Points, in no order, along strands that fork, close into loops and pass close to each other.
Points whose rows are less than 24.5 apart are linked; no others are. Some points are linked to none.
Z738: [ 22 -12   6  10  -1   7  -5 -22 -37   5  -9]
Z780: [ -5  22 -10  26   5  18   5  -1  26  29 -15]
Z816: [  0   4  16 -15  15  -5  27  27  29 -17 -20]
Z207: [ -6  26  -8  38  -6  26 -20 -12   2  36  -8]
Z301: [ -9  10   5   0 -11  -4  -3  15  22  -7  11]
Z921: [  8  12   3  17   0  11   8   1   9   7 -16]
Z546: [-11  -3   1  -8 -18 -14 -14   4   1 -11  25]
Z762: [  0 -16 -19 -13  -2   0 -32 -22 -47   0  29]
Z316: [ 21  -2  11  11   0   6  14  -6 -13  -4 -22]
Z63: [  1  19  -3  19   1  12   5   4  21  14 -12]
Z240: [  2  13  -4  14  22  10  25   7  34  20 -27]
Z629: [ -2   7  12  -7   7  -3  20  22  27 -14 -12]
Z631: [ -3  14   0  27 -10  18 -29 -15 -20  25   8]
Z11: [ -8   3   5  -3 -16 -10  -7  10   9 -11  19]
Z826: [  2  -4  -4   9  -7   8 -30 -20 -37  15  17]
Z944: [ 16 -21  -4  -4  -1  -2 -10 -23 -44  -5   4]
Z515: [ -7  25 -14  29   8  19   6  -4  30  41 -15]
Z5: [ 11  -1  15  -3   4  -1  23   9   7 -14 -19]
Z499: [-13   4  11 -15  -9 -12   8  25  25 -21  11]
Z904: [ 10  -7  18 -11   0  -7  22  10  -1 -22 -15]
Z239: [-19  14   3  -8  -3  -7   7  31  42 -10  10]
Z599: [ 15   1  14   3   9   3  25   7   7  -8 -26]
Z33: [-16  19  -6   5  12   2  13  21  47  11  -3]
Z387: [  6 -27 -13 -24  -3 -15 -11 -16 -36 -24  16]
Z775: [-25  19  -8   0  16  -1  11  28  61  13   4]
Z556: [-13 -15   2 -27 -18 -25  -6   8  -1 -29  28]
Z513: [  1  -3  21 -24  13  -9  30  30  22 -26 -20]
Z205: [ 13  17   1  32   2  23  -2 -14  -6  25 -24]
Z503: [-17 -14 -20 -25 -15 -18 -36  -6 -20 -16  46]
Z88: [ 11   6   5  17  -5   9  -2  -6  -6   7 -11]
Z848: [ 11  15  -3  25  11  18  16  -5  14  22 -28]
Z224: [ 16 -21 -11  -8   5   4 -19 -27 -55   1  11]
Z146: [ 21  -9   5  17   1  15 -13 -28 -46  14  -8]
Z825: [ 13  -4   3  19  -1  17 -21 -25 -43  19   0]
Z965: [  7  15  -4  21  16  16  23   0  24  22 -29]
Z27: [ -5 -21 -29 -34  -3 -15 -29 -12 -35 -25  36]
Z643: [-10  20  -8  14   9   9  11  12  42  20  -8]
Z163: [ 19 -11  12   3  -3  -1   8 -10 -20  -8 -12]
Z651: [  7 -27  -5 -25  -5 -17  -5 -13 -31 -25  11]
Z448: [-10  28 -13  36  -3  24 -12  -9  16  39  -8]
Z563: [-15  -3   9 -20 -16 -18   1  21  18 -25  21]
Z97: [-28  21 -12  10  15   2   9  22  64  28   6]
Z551: [  2  11   1  25 -11  15 -22 -13 -15  21   2]
Z841: [ 14  16  -4  30   8  23  11 -10   6  26 -31]
Z720: [  3 -10  27 -33   8 -14  32  29  12 -32 -21]
Z794: [  7 -20  17 -26  -5 -18  20   7 -10 -32  -7]
Z48: [  7 -15  25 -30   4 -15  32  21   4 -33 -20]
Z269: [-11  18  -3  29 -11  20 -40 -17 -23  30  16]
Z760: [-12  12  -5   9  31   4  25  13  53  29 -19]
Z839: [ -8 -17  -6 -19 -15 -19 -18  -6 -15 -19  29]
Z718: [ 14 -15   6  -5  -5  -7   0 -12 -24 -11  -1]
Z861: [-14 -10   7 -23 -17 -23  -1  15   7 -28  24]
Z833: [  9 -20 -16 -12   5   2 -25 -26 -54   1  18]
Z919: [-15   8  10 -15  -3 -10   9  31  36 -19   9]
Z605: [-23  21 -13  14  17   7  11  15  57  35  -3]
Z924: [ -2 -11   8 -13 -11 -15   1   4  -3 -20  10]
Z249: [ -2 -10 -12  -3  -4   4 -34 -20 -43  10  27]
Z735: [-12 -18 -26 -32  -8 -18 -33  -9 -29 -22  43]
Z293: [ -4  11  -2   9  33   6  32  11  44  24 -29]
Z102: [-15 -16 -12 -26 -16 -23 -23  -2 -12 -21  38]
Z65: [ 18 -20   3  -5  -3  -5  -2 -19 -36 -10  -1]
Z10: [  7   5   5  17  -9   9 -11 -10 -13  11  -3]
Z486: [-12  19  -9  16  19   8  17  10  48  30 -12]
Z526: [  4  21  -4  36  -4  25 -12 -14  -3  32 -15]
Z264: [  2 -26 -21 -30  -2 -15 -19 -15 -38 -25  24]
Z236: [ 10 -15  22 -22   0 -13  26  13  -2 -29 -16]
Z50: [  8 -25   1 -22  -6 -18   4  -8 -25 -26   5]
Z277: [ 21   3  11  12   7   9  21  -3  -1  -2 -29]
Z675: [  5 -21  13 -23  -6 -18  12   1 -15 -29  -1]
Z67: [  6  -2   0  15  -4  12 -27 -22 -39  18  10]
Z609: [-15  16   0   2  -5  -3   3  20  34  -2   9]

How many points has the smallest loop of links through each point below? Write - if it is on no loop.
Z526 => -
Z33 => 6
Z10 => -

A piece is all that can be reached along the links. How many separate loops has the piece of each point below (a circle has one, a figure eight two, a Y none), and how many tips (points with one link)?
Z861 => loops 0, tips 2
Z293 => loops 1, tips 1
Z264 => loops 0, tips 3
Z269 => loops 0, tips 2
